A landscape with many valleys, sampled at points; each row gives a point and its height.
A ball rolls from a point to the lowest of its 2 nearest points, and stops where none of them is lower. Distance is the straight distance between rows; heights are no part of it.
tor height 358: [112,92,107,88,92,95,112,70,113,108,129,74,115,103,108,60,70,112,102,107,88,88,96,103,105,82,54,87,123,106,60,36,81,52,117,93,102,118,97,50,87,98,86,103,80,57,122,138,117,81,102,104,107]
Bav height 429: [117,69,104,90,116,106,127,73,69,118,105,88,104,80,93,60,101,100,66,127,99,73,99,110,98,102,111,98,119,116,95,85,103,90,97,89,76,101,109,81,83,61,94,96,98,107,109,97,129,93,78,76,122]
kome height 407: [115,87,75,87,126,97,128,75,64,143,84,97,104,90,82,54,107,76,63,127,93,96,73,109,87,103,118,108,128,107,83,102,95,108,113,75,93,75,99,80,91,41,92,82,120,110,104,81,120,98,97,94,103]
faso height 186: [66,98,94,100,105,105,79,110,76,114,93,76,97,116,98,118,94,113,102,120,61,134,44,89,130,85,105,73,105,45,84,111,94,120,97,110,102,83,93,125,109,108,111,97,83,116,78,65,61,124,169,107,93]
gafek height 641: [115,110,160,105,98,102,80,92,118,77,118,107,97,84,124,122,96,124,105,95,145,73,123,103,118,82,91,71,44,115,137,104,118,107,83,123,70,138,94,108,119,117,103,103,91,111,102,105,115,98,76,72,115]
gafib height 350: [92,108,98,118,108,91,66,92,116,100,106,83,93,119,75,119,120,87,85,114,97,102,74,100,73,130,127,103,90,83,61,113,101,121,114,86,128,64,73,109,88,90,90,88,100,91,112,90,101,99,123,106,69]
Zazib height 329: [124,73,92,117,102,71,128,95,82,122,103,127,91,90,92,107,101,75,78,106,109,83,101,120,66,120,93,111,117,123,82,101,83,102,107,91,102,62,80,73,114,88,87,83,75,86,113,124,116,93,79,108,88]
Zeg height 530: [102,81,128,92,135,119,119,77,51,113,62,114,100,106,96,91,105,73,69,106,129,92,75,126,124,128,120,90,120,92,147,118,106,91,112,110,64,110,107,135,101,88,102,86,80,124,96,76,64,117,107,71,122]
lepu height 311: [116,98,120,112,97,78,62,74,98,94,112,92,87,104,89,135,121,83,67,134,107,90,44,105,78,116,127,85,70,71,62,105,92,111,106,90,110,50,54,83,135,85,76,80,79,83,134,94,117,96,135,98,86]
Kot height 448: [125,98,115,102,112,93,121,73,96,120,122,99,101,92,84,76,104,95,85,105,117,72,109,115,81,101,102,105,100,152,89,85,96,90,108,88,99,109,104,65,86,67,98,89,123,86,116,122,154,86,54,87,106]
zuno height 331: [120,89,91,133,102,85,132,131,99,135,96,162,63,105,78,121,105,78,110,77,115,83,130,117,55,140,89,124,124,142,121,123,88,120,117,107,115,79,90,101,107,107,103,90,85,89,83,127,99,92,50,130,72]
mesi height 424: [142,95,122,107,127,98,135,89,71,149,76,136,86,89,86,85,110,73,85,109,125,82,89,122,87,104,90,103,117,146,141,109,98,104,124,112,88,121,102,76,107,73,106,83,104,108,92,109,112,97,66,79,100]
Sut height 347: [78,95,28,78,81,81,110,110,74,104,77,94,116,85,105,85,97,100,106,96,61,132,79,86,118,84,105,132,121,72,72,109,94,85,74,84,102,68,110,88,119,98,98,110,118,101,95,82,82,115,121,121,106]
bute height 191: [71,96,84,85,69,109,64,117,105,69,100,74,111,85,127,118,91,123,96,117,77,115,90,77,124,69,112,87,77,64,97,118,107,104,50,95,89,103,103,98,115,115,112,113,102,123,95,81,100,112,122,92,105]
dur height 232: [93,83,108,91,97,118,72,51,104,98,116,59,125,93,100,72,60,121,80,135,77,87,94,102,117,69,58,92,110,100,97,64,116,67,78,96,98,125,117,71,103,83,111,128,82,74,114,101,120,126,99,72,102]
viv height 623: [117,114,150,91,99,97,103,54,141,85,139,92,119,111,111,98,89,107,123,65,141,87,121,117,120,86,72,87,80,152,99,57,102,55,126,100,99,146,105,67,92,125,91,101,107,49,133,142,121,86,68,92,112]
Neki height 149: [97,91,138,95,107,140,74,69,117,89,126,50,119,101,115,72,58,134,101,127,84,101,104,91,127,71,63,62,105,91,121,62,109,79,101,110,95,149,120,102,80,106,101,123,68,90,99,93,87,126,120,74,108]
vofub height 266: [111,81,79,94,87,78,115,106,59,110,92,115,97,70,108,106,100,98,74,123,89,96,75,96,99,84,103,101,102,83,82,114,79,105,79,96,87,59,84,78,134,91,89,92,85,109,94,92,105,98,114,97,106]
fopa height 465: [129,107,110,124,119,93,121,80,96,148,109,107,88,111,73,82,94,87,92,109,99,91,95,119,68,101,72,102,128,154,91,80,85,110,133,100,130,112,96,55,87,66,97,95,107,81,95,117,137,96,69,96,79]
muz height 418: [109,105,62,88,103,81,114,83,69,147,86,95,104,95,97,64,84,87,100,116,77,119,63,101,101,76,64,111,136,95,61,74,76,91,121,96,113,80,93,56,112,66,88,102,103,72,97,101,100,99,128,116,94]
Zoz height 534: [110,97,125,112,103,94,128,111,99,122,102,110,97,125,116,91,91,73,116,63,129,105,101,114,100,129,78,79,128,95,96,74,73,98,151,122,105,112,91,110,82,125,76,81,53,80,104,127,63,76,115,126,99]
nabop height 479: [102,142,108,76,111,122,92,81,120,103,72,98,127,103,107,71,91,113,134,96,114,118,108,96,127,53,73,103,96,116,141,86,116,88,112,109,102,149,128,87,97,90,118,128,146,94,83,100,108,116,91,80,108]
Zigut height 237: [95,96,78,109,82,104,135,155,114,81,102,107,92,90,124,100,95,130,127,72,71,99,160,76,102,90,84,101,99,100,112,91,98,113,79,113,99,123,124,119,78,131,108,119,107,134,70,111,98,82,88,119,122]
roz height 378: [103,93,65,89,125,81,112,88,63,146,76,98,95,100,81,74,110,66,76,116,91,122,50,106,83,112,119,110,119,86,63,118,86,122,123,72,108,47,76,93,104,56,82,75,114,98,114,71,94,107,128,118,84]
Vota height 634: [131,122,168,95,98,98,93,76,128,97,127,104,104,95,119,109,92,116,118,88,148,80,113,109,116,68,69,66,60,134,121,78,102,90,114,129,86,142,93,76,117,115,99,102,94,81,112,121,118,88,78,79,110]
kasod height 384: [104,96,70,73,80,89,106,101,96,84,93,106,117,63,123,87,98,110,98,104,95,88,118,91,107,67,97,126,90,106,91,99,102,83,62,90,84,96,111,64,122,93,104,112,123,103,107,113,134,89,73,99,117]
gavop height 485: [124,87,118,116,116,103,130,80,87,140,109,85,103,105,86,63,79,92,92,111,96,93,100,117,91,104,65,84,142,130,94,60,84,94,141,108,106,126,106,72,72,85,90,96,84,82,98,121,102,94,93,87,104]
puse height 194: [101,128,92,87,106,95,88,106,94,102,89,112,92,84,96,109,136,95,87,117,104,101,71,92,82,94,139,110,66,89,88,139,102,128,91,93,97,66,81,92,113,74,109,84,138,119,97,86,121,96,106,99,88]
Rigu height 151: [64,100,64,103,129,118,99,99,92,112,76,91,102,113,61,95,108,104,96,109,63,116,90,106,95,122,129,128,121,89,110,122,125,121,81,87,116,91,119,141,73,84,127,114,130,132,79,58,79,136,103,105,93]
fizu height 559: [101,116,138,96,109,114,110,112,100,107,96,107,105,121,134,92,89,92,125,63,128,102,100,111,128,111,63,74,110,96,126,71,86,88,137,142,99,146,111,123,93,127,93,104,65,92,83,114,56,93,116,106,112]
tuzu height 319: [103,85,114,98,106,106,118,56,112,100,145,60,116,101,94,52,82,116,91,99,89,74,113,114,103,96,81,88,112,136,71,40,105,55,105,74,100,122,112,64,63,83,89,104,105,62,129,132,142,89,75,87,117]
vibo height 597: [100,93,122,101,97,113,109,94,126,80,122,82,118,100,111,80,77,121,121,74,104,88,147,99,114,91,71,94,105,124,116,68,109,77,101,111,92,151,127,109,72,124,100,119,91,91,103,121,99,91,74,94,120]
losez height 263: [113,101,83,120,64,58,84,107,97,89,107,122,88,87,103,149,99,103,91,112,88,99,88,97,78,89,78,105,81,95,70,111,77,99,77,102,120,42,66,71,165,108,97,104,74,72,97,107,109,103,108,109,77]
rut height 251: [106,102,130,114,101,98,105,108,99,98,97,129,92,102,104,122,106,92,101,84,128,81,113,116,97,117,90,103,94,107,123,108,99,104,102,123,96,110,100,119,113,116,108,101,76,103,92,114,90,94,81,98,98]
bek height 172: [85,143,128,81,88,104,61,104,164,56,120,85,121,123,124,110,97,111,148,79,115,124,127,76,119,60,69,85,72,96,104,71,102,81,124,109,114,141,107,101,100,134,99,118,106,74,118,117,95,82,119,112,90]
pezum height 514: [96,106,127,95,129,132,98,76,80,105,78,85,107,103,93,85,96,106,85,120,109,101,84,109,117,100,115,81,101,92,136,107,113,106,105,113,80,123,113,126,88,89,112,100,101,123,85,70,84,128,112,67,115]
Laz height 85: [121,129,138,111,90,90,76,120,141,76,131,98,84,105,103,123,127,111,118,93,122,90,108,83,84,93,113,83,44,97,85,110,97,124,110,110,107,97,76,97,97,108,93,91,119,96,107,117,132,68,99,95,94]
Fogin height 264: [114,94,124,105,93,86,87,79,87,109,97,106,97,112,102,121,96,82,83,113,119,98,59,113,101,110,93,82,97,73,78,91,84,97,123,113,103,79,71,89,130,108,86,84,55,83,126,110,83,98,132,108,94]
lorof height 175: [88,77,95,107,107,84,95,97,49,115,64,129,92,101,92,137,105,74,74,113,104,111,48,112,117,111,107,102,103,69,109,136,95,110,94,106,89,63,82,120,145,103,99,90,74,111,101,75,70,123,131,100,93]
sodi height 612: [113,87,146,114,97,93,115,80,123,83,138,103,103,104,105,108,98,103,110,57,139,68,142,121,109,115,89,99,91,146,106,78,110,72,105,107,87,135,106,100,84,130,94,97,89,73,123,138,112,81,51,97,111]
gosu height 301: [110,137,105,127,93,87,85,143,136,109,113,114,71,134,84,136,136,91,126,89,93,114,90,83,68,111,116,92,75,80,80,123,84,149,134,108,142,68,71,111,100,102,98,85,116,89,79,107,97,84,127,109,62]
paz height 256: [69,124,107,106,100,103,59,100,116,93,87,96,107,140,99,135,80,98,128,88,87,125,103,103,110,93,53,107,112,84,111,95,109,100,107,120,142,122,108,133,117,121,129,133,73,79,83,97,57,131,132,114,58]
vurit height 379: [68,65,96,119,71,106,59,104,110,54,118,77,98,102,101,137,87,113,76,107,82,91,113,96,94,125,115,106,98,80,89,111,118,95,53,94,102,94,101,123,98,126,106,116,67,107,109,87,92,112,99,93,95]
ragoz height 196: [113,103,96,99,137,109,137,112,67,129,75,129,77,87,80,95,125,90,76,118,93,95,78,99,86,107,134,92,98,108,128,136,98,138,107,97,78,87,98,123,89,68,120,73,120,153,76,72,102,107,101,87,100]
Gupug height 332: [118,127,112,127,114,98,106,140,120,126,97,131,68,128,72,114,133,69,113,77,110,109,93,94,60,142,136,95,92,107,105,141,89,147,148,98,125,77,77,119,77,96,89,63,122,103,95,110,91,83,100,118,70]
nerin height 442: [108,120,75,78,108,106,109,80,89,130,84,85,116,96,96,48,87,101,103,119,80,109,79,98,113,63,71,108,127,104,89,75,97,85,118,103,107,114,116,65,94,60,102,115,130,85,97,101,118,103,108,95,106]
lam height 143: [91,125,78,86,119,106,120,121,83,114,69,128,97,88,90,105,129,99,105,102,88,112,78,88,99,86,132,113,89,95,115,140,108,133,86,95,92,87,101,111,101,82,128,90,147,139,70,84,98,110,107,101,94]
Padu height 304: [60,94,62,91,75,97,60,105,135,48,113,65,118,96,101,101,103,110,91,103,75,97,117,84,94,104,125,129,86,89,62,99,118,81,52,69,113,87,106,97,95,106,97,118,122,89,126,95,126,92,90,108,98]
lag height 314: [89,112,158,108,90,118,41,96,149,56,133,63,101,111,119,127,85,131,110,108,116,95,125,82,113,80,89,54,51,87,117,91,120,110,86,107,97,138,95,123,96,126,100,115,80,98,101,93,104,112,115,73,94]
vuti height 416: [83,61,35,106,94,68,115,84,84,112,94,92,109,100,85,80,86,74,90,90,82,109,106,112,75,137,95,137,151,100,54,82,95,75,89,59,120,50,96,85,96,96,80,102,83,69,124,107,93,105,97,132,90]
tovom height 169: [147,120,156,104,91,81,100,95,117,102,121,116,88,98,111,120,120,97,102,99,138,76,83,105,88,90,103,71,51,99,93,100,82,111,119,118,93,94,68,72,129,96,84,78,89,94,123,128,123,71,97,93,107]
zop height 497: [94,121,103,91,121,129,116,103,97,102,70,104,110,103,100,80,99,111,126,88,100,111,113,101,119,90,93,99,104,106,142,102,115,104,100,113,92,142,128,125,82,100,126,112,130,127,69,89,85,116,96,85,112]
gupul height 324: [96,109,69,103,87,92,111,130,100,104,83,144,88,83,97,127,110,106,116,93,92,99,129,94,83,90,88,137,96,117,117,127,103,117,70,106,110,84,101,96,127,110,127,116,116,112,65,104,108,110,72,114,84]
Fif height 581: [110,110,151,91,114,121,112,88,119,90,112,87,114,105,132,79,81,111,129,61,135,90,129,113,139,96,69,74,97,126,139,64,101,66,127,128,82,168,124,113,81,125,87,108,88,82,98,111,77,91,89,82,133]
Tuke height 213: [101,106,48,111,82,76,99,142,112,88,125,108,77,75,105,115,141,114,90,109,68,93,108,77,58,105,132,119,71,101,59,128,84,130,76,75,117,34,73,85,110,81,83,93,137,101,87,92,133,83,99,115,84]
Gek height 330: [103,107,104,104,131,99,105,80,79,145,82,92,97,126,69,77,106,63,89,106,104,128,55,110,87,129,115,88,130,86,80,101,89,123,156,93,117,76,82,112,74,77,81,70,96,98,111,79,67,106,137,117,79]
tubet height 227: [108,91,92,114,82,71,102,121,76,99,84,142,84,89,104,147,112,82,86,100,109,99,81,102,86,112,102,108,90,84,96,133,86,109,91,108,100,46,74,101,151,110,92,87,72,98,99,105,87,102,106,108,89]
Vis height 184: [82,119,117,104,93,101,73,109,104,91,90,103,103,121,111,134,99,96,113,91,107,112,88,102,111,101,87,90,94,73,106,109,98,104,101,124,112,104,92,126,120,126,112,107,75,98,91,101,72,111,125,103,87]
Tage height 369: [96,55,114,132,84,100,94,104,107,69,143,81,83,91,95,121,88,127,74,117,83,68,133,99,78,118,105,84,98,100,83,88,105,108,69,96,93,96,97,118,82,117,100,107,58,112,101,99,120,96,82,85,106]
vasu height 235: [88,92,94,85,53,87,78,124,95,69,96,103,106,81,141,132,84,113,103,103,95,108,88,84,129,75,91,91,82,64,95,112,87,86,60,111,85,92,91,87,148,130,102,107,71,102,99,108,90,99,124,107,109]
Sis height 243: [125,100,107,115,136,101,142,132,71,142,78,154,56,104,78,112,130,68,84,94,108,96,82,102,71,140,139,89,100,112,141,147,92,145,127,96,86,77,83,138,91,80,109,53,104,137,83,88,83,98,93,106,88]
ziz height 341: [49,114,70,86,91,114,47,101,145,51,89,76,129,109,85,106,109,104,111,94,88,116,121,87,107,98,120,137,85,87,99,115,138,86,66,71,121,105,123,113,93,112,115,126,139,96,117,86,107,114,92,107,87]
bedo height 383: [104,76,57,99,111,100,159,130,58,139,62,166,69,83,91,103,120,78,100,90,96,95,119,110,86,133,116,137,134,120,145,134,105,110,93,92,78,81,107,126,103,92,119,87,104,133,77,96,78,108,69,117,101]
gemu height 356: [114,89,64,124,114,91,134,122,80,154,80,161,59,92,60,110,112,89,95,101,85,90,114,113,54,131,99,135,129,143,125,132,98,128,104,96,114,70,94,97,106,81,113,93,112,110,74,94,101,114,60,120,71]
mozab height 508: [132,76,120,130,103,81,145,105,86,140,114,105,85,111,98,82,77,87,95,103,101,97,93,110,79,118,65,67,140,104,80,64,60,112,145,114,108,92,81,82,86,105,73,77,49,85,96,123,92,79,115,110,99]
gok height 364: [84,105,90,73,89,100,62,69,108,75,94,90,127,84,109,105,93,100,87,114,112,94,96,102,112,77,108,122,83,97,93,106,121,74,59,90,96,101,107,76,128,94,117,117,116,92,123,99,126,114,80,88,101]
Potav height 648: [100,87,125,82,76,101,84,102,95,63,107,98,104,72,129,116,98,114,89,102,128,83,115,94,122,85,116,92,62,87,114,115,116,91,57,107,59,114,102,97,118,118,102,101,94,119,116,108,116,87,80,85,123]
bok height 233: [135,125,157,97,103,91,97,58,121,101,124,107,104,116,100,114,116,82,103,87,153,89,80,126,95,112,104,79,70,124,89,80,96,82,142,107,108,107,72,68,116,107,81,78,97,65,144,130,112,82,93,98,98]
Boz height 260: [79,83,39,105,67,77,76,124,111,56,127,73,96,77,112,107,124,109,84,110,66,92,109,84,75,119,138,125,85,89,43,108,93,96,54,62,110,47,83,85,105,96,78,102,116,86,114,87,127,80,104,117,97]
Lov height 362: [71,82,77,96,95,107,82,69,100,88,77,92,127,114,85,100,73,85,98,87,98,98,114,118,113,122,89,145,136,102,111,99,130,57,77,96,114,111,128,110,103,112,119,132,92,78,122,109,78,129,74,105,96]
bado height 129: [69,127,93,63,101,116,74,98,109,75,81,83,125,93,113,95,113,111,106,109,103,122,78,82,130,73,135,102,73,67,111,124,119,97,72,91,82,106,110,106,97,98,114,105,145,124,103,81,106,110,118,91,108]
ruso height 257: [82,128,99,120,80,83,48,130,137,85,104,102,83,137,93,159,124,98,126,92,90,118,94,86,88,110,106,107,76,61,78,123,98,126,107,104,142,66,76,122,117,127,109,103,98,78,88,104,82,102,138,111,57]
rud height 337: [96,57,118,139,87,107,106,135,102,72,134,103,67,99,108,127,92,125,92,91,91,65,152,102,86,130,103,83,99,101,118,93,106,119,72,118,83,115,109,156,81,131,104,105,52,129,80,96,96,91,76,89,109]
zonir height 313: [84,79,50,76,71,76,97,102,51,100,75,98,106,83,118,108,78,89,94,107,82,133,54,96,142,90,92,111,121,57,69,109,78,69,78,90,84,66,96,76,148,112,83,100,79,86,105,88,63,112,138,123,106]
fedi height 101: [70,95,101,94,91,100,57,90,77,89,78,94,102,112,99,136,90,90,89,111,96,117,49,104,126,102,104,94,97,56,98,121,105,95,88,111,99,89,89,117,135,113,110,102,76,102,107,78,67,129,140,102,88]
vamul height 346: [102,145,111,59,90,105,59,64,127,85,100,89,123,112,120,98,107,99,126,103,129,123,68,94,127,68,88,91,83,73,85,72,95,58,133,105,100,121,96,70,129,109,98,103,107,71,141,111,93,91,141,114,100]
dupim height 370: [110,100,79,98,117,115,143,120,92,124,102,85,97,96,92,52,102,113,100,105,71,108,105,87,87,94,112,93,122,106,87,89,91,124,118,91,103,107,116,93,49,72,91,91,132,133,78,89,113,83,101,105,120]
Dereb height 333: [114,83,94,135,116,113,136,127,89,124,118,92,76,107,82,80,96,119,91,113,64,98,116,96,72,113,104,81,126,110,94,85,90,140,119,102,108,105,105,119,52,90,100,92,91,138,65,85,106,93,101,100,102]
felo height 16: [83,136,95,83,95,108,95,128,156,68,105,91,124,111,103,87,100,117,145,78,90,122,143,72,109,52,75,109,82,105,103,78,101,98,111,96,119,137,125,98,85,119,103,121,138,96,94,113,117,79,97,117,99]
vivi height 339: [70,99,90,77,74,102,33,84,120,48,102,74,118,94,108,124,107,93,83,111,112,100,82,94,114,104,137,118,71,73,79,116,123,77,64,80,94,88,90,88,118,110,100,109,112,89,136,94,110,103,108,95,94]
givaz height 382: [88,94,26,86,90,70,113,101,84,114,79,91,115,100,97,71,88,79,114,92,75,135,83,94,103,101,88,132,139,82,49,85,83,79,107,74,117,60,97,79,110,97,79,102,103,69,111,103,79,102,124,143,89]
Gat height 297: [101,84,41,100,88,82,132,127,64,110,86,134,87,64,105,110,115,113,88,110,68,106,107,89,83,93,108,125,106,105,99,127,92,115,68,93,98,54,98,84,128,84,105,102,110,122,71,81,104,112,93,107,101]
misa height 290: [137,115,133,126,126,104,130,133,99,136,94,139,61,122,86,100,121,65,101,74,132,97,93,108,68,150,129,71,102,127,133,128,80,138,150,107,101,103,84,128,75,92,87,55,95,116,93,106,86,79,86,109,91]
mazi height 548: [79,89,104,80,116,109,104,78,68,106,54,114,119,117,102,99,102,58,91,81,134,115,74,121,132,137,119,112,127,71,122,118,109,77,112,105,84,98,107,129,108,110,95,93,87,102,119,95,47,113,121,112,106]
pibag height 161: [114,115,97,107,95,91,101,129,114,97,119,109,82,84,101,111,123,116,101,106,96,90,108,81,68,84,119,99,68,108,82,117,90,137,95,99,109,81,83,87,100,88,100,94,130,115,87,103,136,78,90,101,92]
Damun height 423: [92,81,107,86,108,121,103,71,90,78,98,93,112,93,88,91,109,94,82,99,125,80,120,114,108,129,141,119,104,113,120,114,127,77,82,90,74,109,120,121,77,96,103,101,112,113,125,92,102,104,63,81,123]
lak height 294: [108,144,120,83,108,99,75,68,124,102,101,100,115,118,92,99,115,85,119,98,133,116,75,108,93,91,99,103,90,110,86,88,99,88,142,105,124,110,88,76,110,90,101,97,120,71,125,111,107,92,110,110,82]
num height 444: [130,114,130,105,127,111,102,58,80,133,81,109,103,91,86,89,94,97,84,130,120,92,80,122,104,74,72,93,102,133,138,90,112,101,123,124,95,129,104,73,117,72,116,104,109,95,85,95,118,125,89,62,100]
sidap height 672: [111,110,135,100,127,131,107,82,123,73,132,69,105,101,83,73,106,117,109,84,132,97,133,104,105,112,142,92,83,145,118,100,115,92,129,80,87,135,117,130,41,103,72,87,140,103,116,82,113,85,74,81,136]
morob height 292: [106,75,105,122,94,116,129,143,101,78,121,107,71,90,115,97,98,136,118,77,91,76,172,88,103,113,99,93,95,112,132,83,117,115,77,120,73,144,128,149,65,126,111,114,92,146,69,99,103,83,69,100,130]
pon height 295: [134,102,73,121,74,54,126,124,98,115,110,138,79,87,100,122,105,91,103,92,94,103,103,99,57,101,78,109,101,121,70,103,60,108,104,101,124,43,67,60,140,96,83,89,89,72,90,125,116,92,93,124,77]
Lede height 22: [63,115,89,81,121,123,72,95,98,88,77,80,115,112,84,102,125,96,90,108,93,120,66,96,116,111,156,115,88,71,104,139,122,111,83,89,95,88,105,131,84,92,117,95,140,129,100,62,80,125,122,91,96]
Bop height 351: [72,89,126,124,68,112,42,123,135,49,127,69,89,110,111,147,92,120,98,103,92,91,123,81,104,109,113,73,65,68,105,114,119,120,63,104,101,106,91,138,94,138,107,113,72,109,94,88,96,105,113,82,92]
Vusi height 276: [84,56,84,103,54,79,90,118,63,80,95,107,99,88,126,137,67,94,83,107,89,105,68,100,126,107,84,89,112,63,89,108,75,79,71,105,85,71,86,94,155,133,84,97,33,89,109,94,65,106,132,111,107]
babi height 662: [112,95,121,84,115,130,119,88,107,81,123,61,115,92,101,49,92,126,104,99,105,93,129,91,118,91,125,83,101,109,106,81,107,85,108,87,76,136,125,112,44,92,77,96,125,117,110,90,110,81,86,80,147]
mubug height 278: [102,100,124,86,97,114,80,53,128,84,137,59,122,92,106,73,76,127,96,113,99,81,119,101,111,64,71,86,84,125,92,58,117,63,86,88,96,135,113,66,90,91,104,117,109,69,125,120,145,106,79,73,111]
tesup height 183: [113,131,142,105,82,90,80,123,154,66,132,99,96,117,121,119,115,108,137,69,127,100,113,83,105,89,90,76,60,93,91,85,87,101,131,120,107,117,82,101,100,136,83,97,95,76,112,131,100,57,113,112,98]
gima height 261: [91,109,95,100,125,103,116,107,76,139,84,86,97,119,89,93,106,92,104,108,76,136,51,94,111,98,107,77,120,59,81,106,81,125,134,108,106,87,92,122,85,91,96,79,95,115,83,79,65,110,160,115,90]
Kofa height 298: [127,74,117,136,111,96,136,127,85,125,104,144,62,104,92,116,105,85,94,89,115,68,126,119,71,136,95,96,118,129,130,106,86,122,117,119,92,102,98,124,97,110,102,84,64,113,78,113,95,87,64,102,95]
bopa height 397: [83,69,74,90,109,111,104,69,76,104,70,106,116,99,74,89,97,78,82,98,109,92,108,121,104,132,126,147,141,102,116,118,126,74,78,83,90,91,124,118,91,89,111,109,102,104,122,89,82,121,71,96,105]
fafi height 450: [76,69,36,88,101,99,113,84,102,95,89,78,126,109,81,55,98,76,92,87,82,105,118,106,95,135,126,145,145,93,70,82,114,65,92,57,107,74,126,101,64,82,83,106,114,88,140,101,105,94,80,124,118]
taso height 154: [75,133,86,90,96,106,116,153,128,80,86,112,114,114,121,104,111,111,150,65,85,129,127,72,116,73,92,105,89,87,113,101,94,110,101,108,110,126,119,119,87,133,114,111,131,118,71,114,89,86,111,125,104]
Nuve height 403: [129,78,85,100,117,106,157,111,68,136,80,149,71,80,88,84,113,81,95,102,108,80,129,109,81,123,113,129,125,147,143,115,104,109,103,97,74,111,115,97,89,74,112,89,116,130,88,104,113,91,45,95,109]
gev height 286: [87,78,72,121,101,107,124,132,86,112,111,77,89,101,93,90,94,129,88,122,43,113,99,87,86,105,108,80,120,76,72,95,85,138,97,97,111,77,104,123,66,99,97,96,85,136,66,72,90,104,132,107,104]
meruf height 401: [121,99,74,90,97,95,133,105,75,125,81,118,103,65,111,80,95,112,95,116,84,87,112,98,105,61,76,120,112,118,115,95,103,99,78,108,85,108,116,65,116,74,117,117,121,113,73,106,128,102,78,83,118]
ber height 318: [68,100,78,92,78,100,73,91,116,81,83,90,125,119,105,109,67,93,120,78,81,120,112,98,120,92,58,132,126,87,102,90,115,64,82,106,126,120,123,107,118,128,121,137,82,74,107,110,67,124,109,118,80]
zovoz height 653: [105,91,126,76,98,116,93,84,101,77,112,79,115,76,119,75,89,127,94,107,116,84,123,90,129,73,111,85,79,102,122,93,116,85,78,100,60,130,118,97,86,98,96,109,113,120,110,96,119,93,81,68,140]
fifaf height 461: [103,139,87,75,114,116,100,95,117,115,93,79,121,93,103,52,93,123,120,120,85,112,101,82,113,37,79,97,93,109,111,75,106,109,103,97,106,132,122,72,87,61,112,121,156,109,82,85,133,105,101,84,108]
rilo height 249: [86,110,156,91,106,140,56,73,131,64,120,66,121,109,131,103,66,124,116,96,123,102,116,102,138,85,75,58,74,99,147,77,121,74,100,116,90,159,112,131,95,128,98,119,71,90,102,85,68,129,118,73,112]
taba height 231: [73,91,52,114,99,105,117,132,92,101,90,91,97,105,90,107,98,123,109,98,42,122,115,90,97,103,103,114,119,83,96,110,105,123,78,92,119,89,114,125,83,107,118,113,107,130,61,77,79,120,117,116,96]

For each start below, name the point where the ball stops.
pezum | Lede
gafek | fedi
mozab | fedi
sidap | fedi
vuti | Lede
num | fedi

Call two points neighbours if one is among the 2 nearest of the other. Go from one point of each pair to the other, from neighbour to neighbour, staying as low as possible. Name the highest point that can't be avoided.
Lede and felo | nerin
Neki and lam | vurit
lam and Laz | puse
Laz and felo | tesup
